Each row is a point on a landscape with many peaks, with its height.
From any point a climber steps to the highest of the 2 points nearest to it. It stops when none of these is higher. Distance is the straight distance between rows; heights are no part of it.
j424 h=3.04: [  0  -4 -20  -9  -9 -37 -66  25 -46 -16 -35 -31  36  18   2 -10  34   5
  27   9   0 -42 -13  16   7 -12  10  15 -11 -36  25  27 -19  40 -28  -9
  -7 -51  -8 -49   8  -6  -8   7   9  16 -10  -4  -9   8  -4 -25]
j117 h=5.95: [ -1   5 -25 -13   2  38 -21  14 -15  35  -1 -29 -13   1   8  -1   3   3
 -14  22 -25  12  15  26 -40   4 -22  21  -1  22   0  12 -12 -18 -28  12
   0  18  24   4 -15   7  11 -18 -14 -18 -37 -38 -33   3   7 -19]
j299 h=3.67: [-17 -36 -32   8   1  -4 -37 -25  33  51  -8   6  12  23  -6  12  -3 -16
  -9   8   1  -8  13  18 -16   8 -16  28   6  22 -19  16  22   0 -18  -5
 -17  39   6  13 -21  10  11  13  17   8  -1 -24 -34 -30 -35 -42]
j317 h=3.54: [  6  14  17  35  -2  61  65   7  15 -21   6   3 -44 -10   0  -9 -27 -15
  -4 -17 -17  16   7 -10  31  12 -28 -18  -6   3   7 -10  12 -28  30 -14
  33  17  -9  26   9  -3 -32 -25  -1 -39 -20  16  23  12  15  36]
j298 h=0.68: [  3  59   0 -37   4  17  35  29 -34 -54 -34 -19  -2 -24  19 -19   9 -23
  22  33 -25 -41  14  27 -10  -4  -4 -42  -8  16  43  12 -19  10  -2 -44
 -32 -41 -36 -35 -31 -33  11  19   1   5 -13   3  -9  39 -27 -24]
j143 h=5.72: [ -4 -14   8  27  -2  12  16 -13  22  -3  29  22 -29  -7  -7  36  -8   2
 -29 -15   8  11  51 -66  28  -9   4 -26   5   0 -14 -17  19   4  26  18
   5  18  -6   4  -6   9  -9 -12 -19  -7  -4  -4   5  29 -10  12]
j350 h=1.97: [ -1 -31 -18   0 -10  -1   7 -10  50 -34   7   7 -32  13  -7 -24  -3 -64
 -19  -6 -23  62 -14  53  19  -4 -46  22   7   9  13  -9  33  15  35   8
  48  23  18  35  17  12  -3 -40   8 -28 -23 -11  10 -36  -2 -15]
j932 h=2.78: [  6  30  29 -12   0 -30 -18  -4 -39 -24 -22 -33  46 -24 -19 -17 -21  45
  24  -2  29 -26 -31 -11 -14 -22  34   1  22  -9  -3 -20 -25   0 -17   6
 -10 -50  37 -26   7  12 -12  -9   4  16  35  50  28 -10  60  35]
j581 h=3.09: [-27  -8 -26 -22   6   0 -70 -16 -34  17 -44 -31  34  16   3   0   8   3
   9  37  -5 -25 -16  62 -45  15  -2  44  18  -1  10  16  -6   8 -11  18
 -12   6  29   5 -12  12  15  -5  15   8  -4 -21  -1 -54  22 -58]
j802 h=2.77: [-16  31  -4  -3  -7  -1 -42 -11 -32   6 -31 -19  22   5   4  -1   3   5
  23   6 -13  11 -74  73 -39   1  -2  33  21 -18 -11   2 -11  16 -12  21
 -13   7  49  19  -8  42   7 -30  36  19  18  -1 -11 -55  55 -10]
j654 h=4.67: [ 11 -29 -29  18  18 -27 -31 -22 -18  20 -28  -3  15   1 -36 -24  16  14
  17 -39  32 -10 -23  43  36  -4  15  50  22  -8 -20   0 -16  20 -25  -9
 -10  13  11  21 -10 -18  -1  26  17 -11  -2   5 -22 -56  13 -32]
j819 h=7.67: [ 30   8 -14  29  48  42  38  -7  37  23   4   2  -5  26   3 -26 -18 -45
 -57 -26 -28  31  19   3  33   2 -28  16  45  22   4 -15  21 -26   2  -9
  43  39  41  56  45 -40 -11  17 -11 -42 -16   9  -9 -37 -19 -12]
j557 h=6.52: [ -1  47  11 -33   0  11  10  22 -38  -4 -16  17  14  -8  18 -15 -16  32
  12  21   0 -47  11 -39 -42  40  19  -3 -21  31  34 -27 -15 -35 -24 -15
 -24 -40 -20 -50 -19 -13  -2  29 -14  -7  21  39  -7  33   4  19]
j868 h=1.36: [ -2 -13 -15  25 -31  -4  28 -30  49  14  19  32 -32   6  -8  10  26   5
   3 -13   7  48 -16  -9  13 -37 -42 -26 -10  -1 -29  -6  61  27  40  44
  24  58 -35  10   8  14  -6 -51 -15   0   0 -27  23  32   5  34]
j731 h=4.30: [ 30 -41  -1  33  38  28  -4  12  16  59 -18 -18  16  26   3 -19  21  -7
 -52 -35 -21 -18  37  -1  37  16  16  24  20   6  -1   5  -9   3 -20  30
  11  43 -14  27  21 -45   0  41 -16 -44 -16 -11 -12   0 -42 -32]
j313 h=3.73: [-20  25 -23 -18 -11 -33 -45 -13 -19  38   1  -9  47  36   0  24  17  49
  27 -33  14 -34 -37   5 -33  -4  32  40  -3 -50   0  12  -2  15 -31   5
 -22 -16  22 -28   1  16  23  -3  29  24   0  -6   4 -43  15 -26]
j291 h=2.22: [ -4 -26  -2  -9  -2  -7 -12  15  22 -42  -9 -16 -31 -10   0 -36  -7 -62
 -12  19 -17  36 -38  77 -17  22 -37  15  -5  21  19  19  -2  18  15  11
  39  12  -9   9   6  13  16 -28  16   3  -8  -2   6 -23  23 -12]
j77 h=2.51: [-14  12 -13  -3   6 -14 -36  19 -20 -33 -43 -12   4 -27  -1 -30  13 -34
  14   8  -8  -1 -58  79 -30   3 -16  24   2  18  13  12 -28  18  -9   7
   1  18  -1  -8 -15  18  10  -3  33  23   9  -4 -12 -34  54 -25]
j575 h=1.43: [-11  32 -16 -14  -9  -7  17  17 -13  38  29  33  -9  23   3  -7 -11  56
   9   6  -8  14 -43 -33 -44  43  -7  37 -20  82 -20 -20  10 -58 -17  -8
  -6  -4  44 -22  -4   5  33 -10 -28 -17  11  20 -21  -2  23  49]
j391 h=7.40: [-17  -1 -22 -23 -33 -51 -51 -11  30  10   3   7  31  42   7  19   6 -19
  21  10   9 -39  -7 -58 -24  12  -3   7  -6  -7  10   7  11  -2 -19  -3
 -42 -35   1  -7 -13  16  10  36  16  -4  27   4  30 -14 -57 -28]
j664 h=8.25: [-21 -55 -48 -21  -8 -39 -48 -21  25  35  11  22  40  10   2   1  29   2
  15 -28  13 -46  -3 -10  38 -21  21  22 -15 -22 -25   3   8  11 -15 -23
 -13   4 -46   1 -21 -21   2  49  32 -17   7   2  -3 -37 -55 -36]
j700 h=4.76: [-17  16  13   7 -22  28   0  10 -48  39  29  -7  -1  20  30  36   5  44
  -9  -3 -17   1  -1   8 -41  -1   7  -5 -16 -23 -13   9  -1   8  23  24
   5  25  -4 -16  42  21  17 -39   0  47  -2 -29   9  30  33  11]
j272 h=5.16: [ -5 -33 -37  13  33 -53 -64  -2 -53  34 -23 -20  21  13 -15  -9  71  28
  19 -16 -21 -55 -18  -1   3  24  21  49   5  -8 -18  12   7  -1 -47  -8
 -35  -7 -24 -17 -27 -28  10  36  18 -18  24  -7  -6 -13 -29   0]
j544 h=3.98: [-10 -40  -4  18  31   9 -24   3  29  74  -4 -10   0  15   4  -8  15   5
 -61 -15 -16 -18  34   7  -6  18  -1  29   0  35   2   2   5  -5 -12  33
  13  53  15  26  -8 -23   6  19   3 -25 -18 -38 -25 -19 -36 -56]
j221 h=6.78: [-13 -11  16   0 -37  16   1  27   3 -37   1 -13 -54   3  10   3  -5 -45
 -10  17   2  17  19  39 -18 -20 -14   0 -21  -2  26  34  11  38  30  26
   8  -3 -11  -5  -6   7  12 -17  10  10 -27 -30  -5  25 -12 -31]
j834 h=5.98: [ 35   8  -6 -49  14 -19  -1  19  -1 -32   0  -8  19 -37  -8 -17  -6  14
  26 -14  33 -13   7  -8  32 -10  17 -23  14  -4  -2  -1 -26 -39 -22 -34
   3 -52 -10  -6  -9 -26  -6  33  -7  -7 -13  30  -8 -15  19  13]
j387 h=7.48: [ -7 -17 -10  -3 -21 -16 -40  -8  18 -44  -3  -2  -7   3   1  17  -6 -47
  -8  23   5  25   1  19  10 -26 -18 -20   4 -32  10   9  -2  31   2  21
   1  -2   3  16  -9  27  19   1  14  29   8 -14  12  -3 -11 -26]
j233 h=6.56: [-18   4  12   9  -6  27  26 -10  36  49  35   3 -28  11  -2  11   8   8
 -17  -3 -24  39  18  46 -24   1 -16  17 -19  16   3   0  30 -23 -15   0
  27  42  27  15   4   3   9 -37 -15   3 -58 -43 -41  -3   7 -11]
j855 h=1.71: [  3  18  -4 -27  -4 -15  -6 -17   1  -5   9   4  29 -12 -13  15 -12 -11
  35  28  47  45 -40  20 -33 -22  -9 -35   6 -31   7  10   1  17   0   6
   3   7 -14 -22  26  60  -2 -30  -7  54   4  10  25  -1  27  22]
j355 h=6.49: [ 32  -8   4   6   4  -1  13  -9 -22 -10   0  11   4 -16 -25  -9 -14  55
  20 -44  33 -25  16 -16  46  -7  29  16 -10 -21  -7 -27 -17  -5 -12 -26
   6 -25 -22 -15  -6 -17  -7  22 -16  -7  -8  17 -26   1  28  17]
j287 h=5.37: [  9  26 -11  -2  -9  45 -18   6 -46  18   9 -37 -17   2  32   8  -1  26
  -3   8 -28  22 -13  19 -34  -1 -10  14  -8  -9 -12   8 -10 -17  -9  18
   7   1  32  -1  23  33  14 -50  -7  16 -15  -6  -7  12  24  10]
j213 h=5.96: [ -3  19   5 -17 -14 -24   7  11 -19   8 -16  22  25  16   4 -19  13  32
   8  26   5 -45  24 -35 -38  20  -1   6 -23   5  12  -7 -33  -1 -23  10
 -21 -10 -32 -90  -6 -11  15  28  -1  28  19  19 -24  49  -8  19]
j103 h=5.17: [ -8  -5  15  28  26  45  28  29  17  -4  -7 -24 -67   6  34 -22  -8 -43
 -31  19 -50 -11  19  23   4  13  -3  29  17  30  38  26   0 -19   6  30
   8   0  16  29  -7 -27 -13  27  -6 -62 -19 -57 -20  24 -65 -32]
j549 h=7.87: [-35 -13  35 -18  -9  -9  25  -1  17   0  16  12 -24   7  -2   8 -26  18
 -15  34  -7 -17  37 -80 -24  33  39   0 -16  56  -8  -7  27 -10  -2   2
 -20 -26 -24 -29   2  15  -5   4 -27  -2  37  36  -9  39 -14  40]
j137 h=3.17: [  6   5  19  20  -8  -9   9   2 -47 -25 -14 -13  19 -17 -34  17 -11  32
  23 -22  50  14 -23   3   3 -11  40 -10  16 -43 -28 -27 -18  31  12  14
  -1  -2   6 -19  15  37  -2 -25  -2  31  15  29  17  -8  62  25]
j810 h=7.51: [  0 -40   8 -20  -5 -78 -29  -4  25  -7  27  16  33   6 -18   7  16  22
  32   7  49 -48  10 -56  38 -30  20 -15   0 -42 -15  -9   1  14  -8 -14
   1 -28 -26 -34 -12   3  -3  22   0  10  12  20  28   0 -28  29]
j311 h=3.51: [ 16 -11  12   2 -16   4  26  13 -27 -45 -18  -6  -5 -24 -23   7 -20 -20
   5 -35  31  23  -5   8  22   6  15 -23 -10 -49   0 -10 -20  27  23   8
  26  13 -18  10  15  23  12 -26   1   8  -9   4  40  -3  64  28]
j442 h=5.79: [-27 -24  22  25   0  18  -1  -8   0  16  59  -1  -2  -9   3  59  11  36
 -28   4  -1   1  46 -72 -22  18  39 -11  -9   7 -32 -10  24   9  41  10
  -1  18 -26  -8   5  -6  -7  -6  -7  23  17  11  10  29  20  18]
j667 h=7.90: [-32 -29 -15 -23 -15 -71 -53  -4  24   9  17  10  43   6   7  15  35 -15
  35  -2  21 -59 -11 -51  20 -21   3   1  -5 -66 -13  -3  17  20  -4 -45
  -4 -25 -22 -13  -6  15 -14  35  32  -5  14   4  26 -29 -52 -16]
j846 h=2.13: [  7  37  -4  -9  18 -38 -25 -28 -15  -3  10  11  34   2 -22  -3 -30  30
  44  11  13  -3 -33 -34 -38   3  13   9  27  43 -33 -29 -14 -47  -7  -8
 -21 -34  60  10  -4  22   7   5 -11   7  39  39  23 -51  39  50]
j863 h=6.37: [ 26  -1  -5  -4  28   4  13 -11  35 -20  23  16  -5 -19  -3  25  -9 -23
 -35 -23  27  33  42 -30  36 -16  -5 -33  31  -1 -17 -19   4 -18  15   9
  -2 -11  39  42   0  -1  -6  11  -3   2  -7  -2   5   1 -36   9]
j473 h=4.17: [ 24  -9  -4  37   7   5  49   3  -2 -10 -19  -6  -2 -16 -45 -30 -35 -21
  -5 -73   1   3   0  35  42  18   3  11  10 -24   2 -24 -31   7   0  -9
  25  36  21  26  18 -25  20  -7  18 -14 -14   1  13 -46  51  -6]
j35 h=1.66: [  9 -24 -13  15 -19  11  30 -34  54   7   9  16 -31  20   6   2  14 -17
 -16 -17 -11  56  -8  25  26 -32 -33  -4  -9  -2 -15   3  56  23  26  31
  41  36  16  25  24 -16 -11 -37 -14 -24  -9 -26  -1  -5 -18  14]
j446 h=7.97: [ -9  37  16 -37  -7  35  32  -3  12 -46  31 -12 -19 -28  17  19 -35  -1
   8  19   8  29   1  -2 -12 -24  10 -49   2  13  32   5   4 -19  38 -32
   0 -39  16   8  -4  18 -15 -11 -16  10 -24   0   2  12 -19  -6]
j82 h=3.13: [ 14 -12  35  40 -14  53  58  23  27   5   2   8 -50  13  15 -16  -9   2
 -28  11 -34  -4   8 -28  21  13 -30   0 -13  12  14   3  32 -35  15  -1
  16   8 -18  28  16 -18 -51   5 -22 -39   3  -6   5  57 -18  29]
j245 h=6.99: [  9 -37   7  11   0 -40   6 -15  -5  17  34  17  17  -5 -22  17   6  43
   2 -35  26 -27  37 -49  27  -7  43 -13 -22 -17 -19 -31   1  15  -2  -3
  -4  -2 -44 -52  -7 -11   4  14  -7  17  -1  11   5  22   5  15]
j38 h=7.14: [ 20   3 -17  15  38  41  33 -22  36  35  20   8 -14  16 -13   1   2  -8
 -38 -21 -24  35  25   0  12  10 -37  10   8  10 -17  -8  12 -32 -13   1
  34  30  37  33  25 -16   3 -11 -16 -13 -36 -24 -40 -20  -9  -5]
j911 h=7.70: [ 27  -9  -1  22  -6   0  45  -4  63  -3 -20  16  16  16  -9 -32 -54 -52
 -45 -57 -11   3  29  17  69 -23   7 -10  27 -41  15  -1  12  22  19  14
  35  36  10  28  39 -41  17  10  18 -49 -13   4  26 -35   6  -3]
j372 h=7.61: [ 25  10   9   7   3  47  40   5  40  22 -23  17  -1 -11  14 -23 -32 -17
 -38 -34 -15 -11  18  34  24  -3   7  -8   1  12   2  23  -2 -29 -24  -5
  -6  12 -14  21   6 -33 -20  38   2 -37 -16  -7 -39 -10 -12 -23]
j828 h=7.22: [  5 -28   6 -18 -12 -30  -4  -3  23   8  11  25  -8  -1  -8  -3 -23  -2
 -17  16  15  -6  20 -58   6 -12  10 -17   8  36  -7 -18   3 -20 -11   7
 -21 -31  -8 -17  -9  11  -2  26 -11  -2  38   9  -2  22 -46  21]
j389 h=7.02: [  3  18  14 -20  16  48  53   0  27   5  -6  19 -33 -10  37   8 -24   5
 -26  -8 -23 -37   9   2  18  13   7 -12   2  15  27  23 -15 -33  -9 -11
 -40 -37 -14  25 -39 -37 -32  46  -7 -36 -11 -23 -46  15 -25 -27]
j798 h=3.42: [-19   1 -36   3  12 -23 -27 -72  13  53  -6  26  19  36 -18  12   7  -3
  20  -4 -13  30 -14  12 -15  27 -23  45   9  32 -38 -12  27 -23 -26 -11
  -9  37  24  56  -3   8  24   7  28   1  14 -15 -19 -55 -31 -23]
j678 h=0.55: [  0  52   9 -48 -13  -4   1  31 -32 -46 -26 -29  32  -8  15 -13 -12   4
  11  43  18 -38  14   9 -16 -24  26 -41 -11 -26  38  13 -38  37  -8 -17
 -12 -58 -27 -62  -6  -5  -8  14  -2  19  -2  27  -5  46  -6  -5]
j685 h=2.96: [ 14  25 -15 -34  17 -34 -19 -29  10 -29  -6  28  35 -22 -20 -15   2 -22
  44   6   6  44 -39  24  -6 -25 -28  -7  26   5 -22 -14   0 -26  -6 -38
  -4   1  59  39   8  21  17   1  20  44  18  13  18 -69   7  21]
j380 h=1.01: [ -1  17   4  -7  -4  12   0  32 -35 -13 -47  -4 -14  -2  18 -16   2  -8
  -5   9 -15 -45  36  44 -16   8   5   3 -23  -6  27  27 -28  21 -11   3
  -9  -1 -31 -38 -38 -28  -2  14   3  -2 -21 -11 -43  44 -21 -36]
j412 h=6.46: [-18 -34 -12  49  -3 -10 -13 -25 -21  14  25  -1  11  -7  -9  43  22  32
   2 -14  -6   7  -7 -39 -10  -4  -6 -20  -2 -12 -28 -36   9  23  32   5
  -6  32  -8  -1  -3   6  10 -37  19  27  27   6  25  -3  27   7]
j598 h=6.39: [ -6  30   3 -20   8  28  41  30 -16 -14  -9 -12 -38  -3  38  -1   4 -10
  -9  32 -25  -5  27  -5 -27   1   0  -2   7  40  36  22 -15 -16  -9  -6
 -41 -45 -10   1 -33 -34 -17  45 -23 -42   5 -15 -35  43 -40 -16]
j504 h=5.28: [  1  -8   6  28   2   8  20 -20 -33  53  40  -2 -24  17   9  13  23  80
  13  -1 -10  47 -19 -13 -19  23 -13  18 -33  21 -31  -7  15  -3   7  -7
  27  45  27   6   3  -9 -15 -70 -12   1 -23   1 -21  37  40  35]
j695 h=7.18: [-10  20  17  13  -2  22  40   6 -28  -9 -16   9 -24  -3  15 -28   1  19
  11  60 -11  -5  16 -40 -18  30  10  -4 -18  52  -6 -12  -9 -18  -4  -8
 -24 -19 -30 -41  -5  12 -22   1 -21   5  22  38 -22  54  -9  48]
j328 h=4.42: [ 25 -24 -20  28  17 -11  21 -13  30  27 -21  10  16  -2 -41 -27 -13   1
 -11 -70   3   8   5  44  50 -14  16  34   7  -2 -15 -13 -17   8  -9  -8
  21  41   8  25  14 -28  13  11   9  -4  -8   4 -21 -43  18 -43]
j441 h=7.17: [ 28 -16  -3  -2   7  -1   9   6  58 -28 -13   1   3 -17 -19 -16 -22 -76
 -36 -30  23  26  30  48  47  -7   1 -16  10 -20  16   3  -9   5  14   9
  35  12  28  30  18 -35   7  15  21 -17 -19  -4  12 -40  14 -21]
j460 h=3.87: [ 27  11  17  33  -2  21  66  -6  22 -41   1  20 -10 -23 -24 -11 -31 -29
   3 -48   5  25   0   8  29  -5 -15 -14   9 -17   5 -29  -2 -15  18 -16
  37  36  10  35  24   5   2 -25  -7  -4 -22   5  38 -13  45  36]
j873 h=2.70: [  8   7   4 -37  16 -25 -54   9  -2 -49 -24 -16  23 -57 -29 -23  10 -29
  44  22  10   5 -50  21   3 -23 -22 -35  37   7   1   4 -27  -4  10 -27
  -6 -15  31  20  11  18   3  -5   4  45  19  14  28 -53  37   9]
j807 h=2.67: [  1 -20  30  17  26  45  62   9  40  40  21  21 -50  11  37  -4  -5  56
 -52  40 -40 -10   5 -61  20  24 -16  11 -12  14  20  29  37 -37   6  -8
  -2 -23 -18  52  -3 -29 -70  15 -37 -51  -1  -9 -26  54 -43  16]
j242 h=6.59: [-11  33  17 -10 -18  53  42  18 -40 -35 -15 -16 -21 -30  30 -10  12  11
  27  44  -8  -5   9  16 -39  12 -21  -7 -21  29  14  -1 -21 -16  29 -27
   1 -17 -19 -20   5  20 -16 -20 -16   7   9  27  -4  44   0  32]
j571 h=4.70: [ 21 -19  29  39  34  36  16  37  18  20 -28 -13 -29  16   5 -26   6 -49
 -50 -19 -45 -10  33  -9  38  21   0   4  17   6  39  20   0 -11  -9  35
  19  25  -1  36  -3 -35 -14  41 -11 -75 -11 -32   3  12 -45 -29]
j9 h=5.52: [ 12  -7  -9   3  -6 -46 -41  20 -32  18  -8   3  31  23 -10 -15  36  38
   9  -9  -7 -56  11 -36 -14  29   1  21 -24  -5   6  -2  -3  -7 -46   7
 -40 -16 -33 -59 -20 -25   9  28  -3  -1  16   3 -11  16 -24   4]
j86 h=4.16: [-14  -1  -9 -10 -13   2 -46  15 -32  49  19  -6  27  18  19  26   8  55
  -4 -15  -7 -37   5  -1 -53  13  27  20 -22 -26  -2   7 -18  -4 -14  21
 -29  10   4 -29  -8   6  33 -17  17  31  -2 -18  -7  -1  20 -21]
j659 h=6.92: [-27 -26 -18  40 -25  -6 -43 -26 -15  -7   0   4   6  19  -1  39  21 -26
   4  -7 -13  18 -23   8  -2 -10 -29   3  -6 -41 -27  -5   6  25  24   6
  -8  29   2  29  -8  42  21 -47  19  23  11  -4  24 -17   6 -16]
j302 h=1.37: [ -4   7  36  23  -9  21  22  16 -44 -12  -6  11 -24  -2   6  12  -1  10
 -16  -5 -10 -42  39 -13   5  33   3  -9 -24 -36   9   2 -15   7  17   4
  -2   6 -36 -32 -18  -9   2  -6   0  17 -21 -11  -4  63   6 -16]
j222 h=3.39: [-18   8 -25 -25  -7 -24 -75  -6  -7   9 -30 -26  53  34  14  10   7   2
  26  15  11 -37 -41  29 -18 -12   6  22   1 -44  12  25 -23   8 -21 -10
 -14 -14  10  -8   5   9  -4   2  23  20 -12  10  14 -43  22 -35]
j779 h=7.10: [ 12   1   4 -21  31   5   6 -15  14 -49  22  -9  -5 -40  -3  -1 -18 -17
  11  32  16  44  20 -22  22 -13   7 -55  27  17 -11 -12   0 -31  31 -15
   9 -41  44  28   9  28 -13 -15 -27  14   7  24  23 -10  -9  25]
j295 h=8.21: [ 16  18  17  45  -4  56  58   4  56  33 -23  11   3  22  -5 -33 -54 -48
 -46 -32 -25   0  22   4  30  -1  -4   3  26 -10  12   3  26 -14   4  -4
  34  46   7  30  47 -34  -3  14   3 -44 -18   3   3 -16  -7 -13]
j404 h=5.90: [-28 -33  -6  56  -9  -6   9  -7 -11  52  63   2 -29  10  10  19  49  41
 -12   2 -11  24  -3 -32 -14   8 -37 -11 -28  16 -30 -10  36  20  32   7
  24  63 -11   6   1 -11  -1 -44 -17  22  18 -13   0  24  29  17]
j343 h=1.10: [-19 -27   7  42 -29  -6  25 -16 -10  -5  18  14 -15  -2 -12  26  24  10
  10  -1  26  43 -20  -2 -12  -6 -16 -16 -14  -4 -27 -24  35  40  37  41
  29  53 -37 -25  13  42   5 -67 -32  10   7  -6  36  34  42  45]
j365 h=2.44: [ -3  15   3   1  -5 -38 -23  -1 -21  -6 -21  11  33  11 -15 -25  -1  22
  35   7  18 -29 -25 -27 -25  15  -6  18  15  21 -11 -33 -23  -6 -36  -1
 -28 -27  26 -33  -7  17  12   8   6   8  51  21  23  -3  23  33]
j769 h=6.12: [ -9  33  28 -25 -27  10   1  36 -25 -71   0 -27 -32  -4  16 -10 -10 -60
  -7  45 -18  10 -18  39 -17 -31  -5  -7 -14   4  30  22 -21  71  26  15
   5 -41 -30 -25   6   1   9 -11  21  18 -10 -19   2  31   4 -35]
j307 h=2.21: [ 10 -40  11  14  -3  -5 -15  22 -10 -19 -18 -12 -19   6  -5  10   3 -43
 -25 -31   5   3  32 -11  59   3  17 -19  -8 -41  12  17 -19  35  14  15
  10 -12  -8  -2 -13 -17  -2  10  20 -14 -24 -13   7  18 -19 -14]
j300 h=5.74: [ -3   4   3  -6  13  39  25  24  13 -18  21 -14 -71  -4  47  -7   6 -11
  -8  38 -29   7  -1   7  -6 -20 -12   9  -3  39  28  38   9 -18   9  -7
  -7 -24  10  26 -21 -21 -39  -2 -16 -40   5 -47 -35  36 -53 -10]
j826 h=6.04: [  5  21  17 -15 -18  23  11  30 -27 -59  -7 -28 -29 -38   2 -28 -12 -35
  13  26 -18  12 -26  27  -2   8 -25 -30 -12  16  12  -2 -24  17  19 -19
   7 -13 -23 -13   5  22  10 -27  12  10   1  11   8  27  25  18]
j40 h=6.88: [ 19 -24 -35 -39   8 -45 -36  -5  28  31   2  29  20  28  -2  15  -6  -8
  -9  -9   6 -14  -9 -36   9   8  -7   3  22  29 -11  14  -3 -24 -40   9
 -34 -26   3  17 -17  -4  16  63   1 -13  23   6  11 -23 -61   4]
j703 h=2.64: [ 12 -18  -7 -18 -17   4 -52  30 -38 -17 -15 -45   9   4  13   7  14 -23
   2  -4  18 -15  11  14  32 -16  31 -22 -11 -67  15  30 -20  36   6   8
   6 -32 -14 -24   4  -7  -2   1   1   5 -38   5   7  15   0 -25]
j616 h=5.60: [ 12  -8  14 -33   4 -43  -2  32 -21 -31 -25  -9  21 -40 -20 -36  -3  13
  41  11  48 -28 -22   8  42 -28  10 -33   4 -20   5 -21 -26   8 -27 -35
   5 -32 -21 -47  -1  -7 -15  11 -10  14  -2  26   1  -6  15  34]
j296 h=8.57: [-11 -47 -40   1  -7 -35  -9 -27  44   8  -4  31  31   1  -9   1  21 -12
  -7 -30  20 -11   1  -2  52 -26   4   5   3 -40 -38  -8  18  30   5   2
   0  30 -28  33 -12 -18  17  15  18  -6  18  -1   4 -33 -29 -33]
j429 h=4.90: [ 25 -52 -37  28  43 -36 -40 -20 -30  37 -41 -12  18  15 -27 -11  40  23
   2 -38  -3 -27 -20  33  39  28  20  55  16  16 -27 -15  -2  14 -32  15
 -25  18 -31  32   4 -42   2  48   9 -44  15 -12  -4 -35 -18 -32]
j505 h=1.81: [-16   5  42  18   6  23  34   5 -23  -6  17   4 -33  -3  24  32   9  31
 -30  47 -27 -40  45 -53  -5  43  12   3 -27   4  13  14  10 -10  28  -2
 -24  -5 -43  -5 -32  -4 -33   0 -15   2  11  -1 -12  86 -17  -5]
j705 h=7.00: [  1  50  -8 -53  23  25   5   6  16 -38  28 -25 -21 -27  20  20  -7 -46
  -7   7   8  26  11   5  12 -35  16 -47  15  35  38  27 -12 -24  15 -16
 -14 -46  26  27 -10 -21  -5  36  10 -15 -22 -18 -15  -9 -29 -31]
j894 h=1.34: [-15  18  14 -18 -38 -16  -2  -7  21  13  24  10   5   7   1  34  20  12
  22   9  31   5  -4 -16 -51 -13  -4 -22 -22 -25   5   7   8  29   6  14
 -14  18 -26 -55   8  42  14 -15  -1  49  22   0  32  26  -2   1]
j646 h=1.80: [-10  49  14  22 -17 -30  -1 -11 -18  23  41   5  12  22 -17  14 -14  58
  33  -2  10  22 -59 -27 -51  21  27  54  11  48 -39 -24   5 -35 -14  -4
 -20 -27  70 -20  -6  23  21 -17  -1  -3  38  27  -4 -30  31  46]
j909 h=0.92: [ -5  22  30 -34 -23   4  34  13  -3 -27   8  -6  10  -5  -1  11 -26  -7
  10  34  35   0  14 -11 -27 -27  23 -31 -17 -27  32   7  -4  38   6   9
  -3 -22 -20 -44  -5  24 -14  10   3  22   4  -5   7  41 -13   3]
j675 h=2.23: [ -8  -2  45  25  27  18  27  20   1  32  13  25 -29   5  23  15   4  51
 -52  27 -33 -16  27 -72   3  66   5   7 -14  32  13  17  18 -30  -2   0
  -8 -10 -40  27 -25  -7 -34  26 -35 -19  10  15 -12  50 -21  11]
j790 h=0.84: [ -2   1   9   9  -6  11  28 -35   0 -11  23  18  -2 -10 -28  37 -15   9
  12  -9  32  69   9   7 -12 -17  10 -28   0 -22 -32 -34  29  14  38  31
  37  33  -6   8  21  45   3 -44 -27  18 -18   2  43   0  30  53]
j978 h=3.20: [ -3   3 -16  -5   0 -15 -32 -64  16   0  -6  41  30   9 -11  10   0 -34
  27  12   0  41  -8  29   4  -5 -31  24  17  -2 -25 -10  11  -7 -10 -18
  -4   8  38  40  -3  19  16   6  12  25   3 -10  -6 -56  -5 -18]
j994 h=2.39: [ -8  58  -3 -38  15   2 -31  13 -14 -33   2 -27  40 -46   2  -9   4  -5
  48  16   4  33 -49  36 -29 -25 -10 -47  32  15  12  22  -3 -22  -6 -29
   0 -13  37   3  25  18  32 -25  14  52   8  22  35 -32  53  17]
j69 h=2.03: [ -1  42  -1 -25   2   7  -3   1  -9  -8  21  -4  17 -22  20   9 -12  12
  46  30  16  54 -31  23 -46 -20  -3 -24  -1  22  -2  -4  -4 -31  -3 -25
   4 -21  24 -25  20  35   0 -36  -8  39  -6  28  11 -11  13  42]

Call two points neighbours if one is among the 2 nearest of the other. Go from one point of each pair to the other, from neighbour to neighbour, staying as high as possible. Name the lowest point that can't be avoided.
j296 and j549 | j40
j387 and j296 | j826
j296 and j446 | j143

For each start below, name the point where the climber stops.
j731 | j295
j302 | j549
j616 | j296
j646 | j549
j350 | j295
j834 | j296
j473 | j549
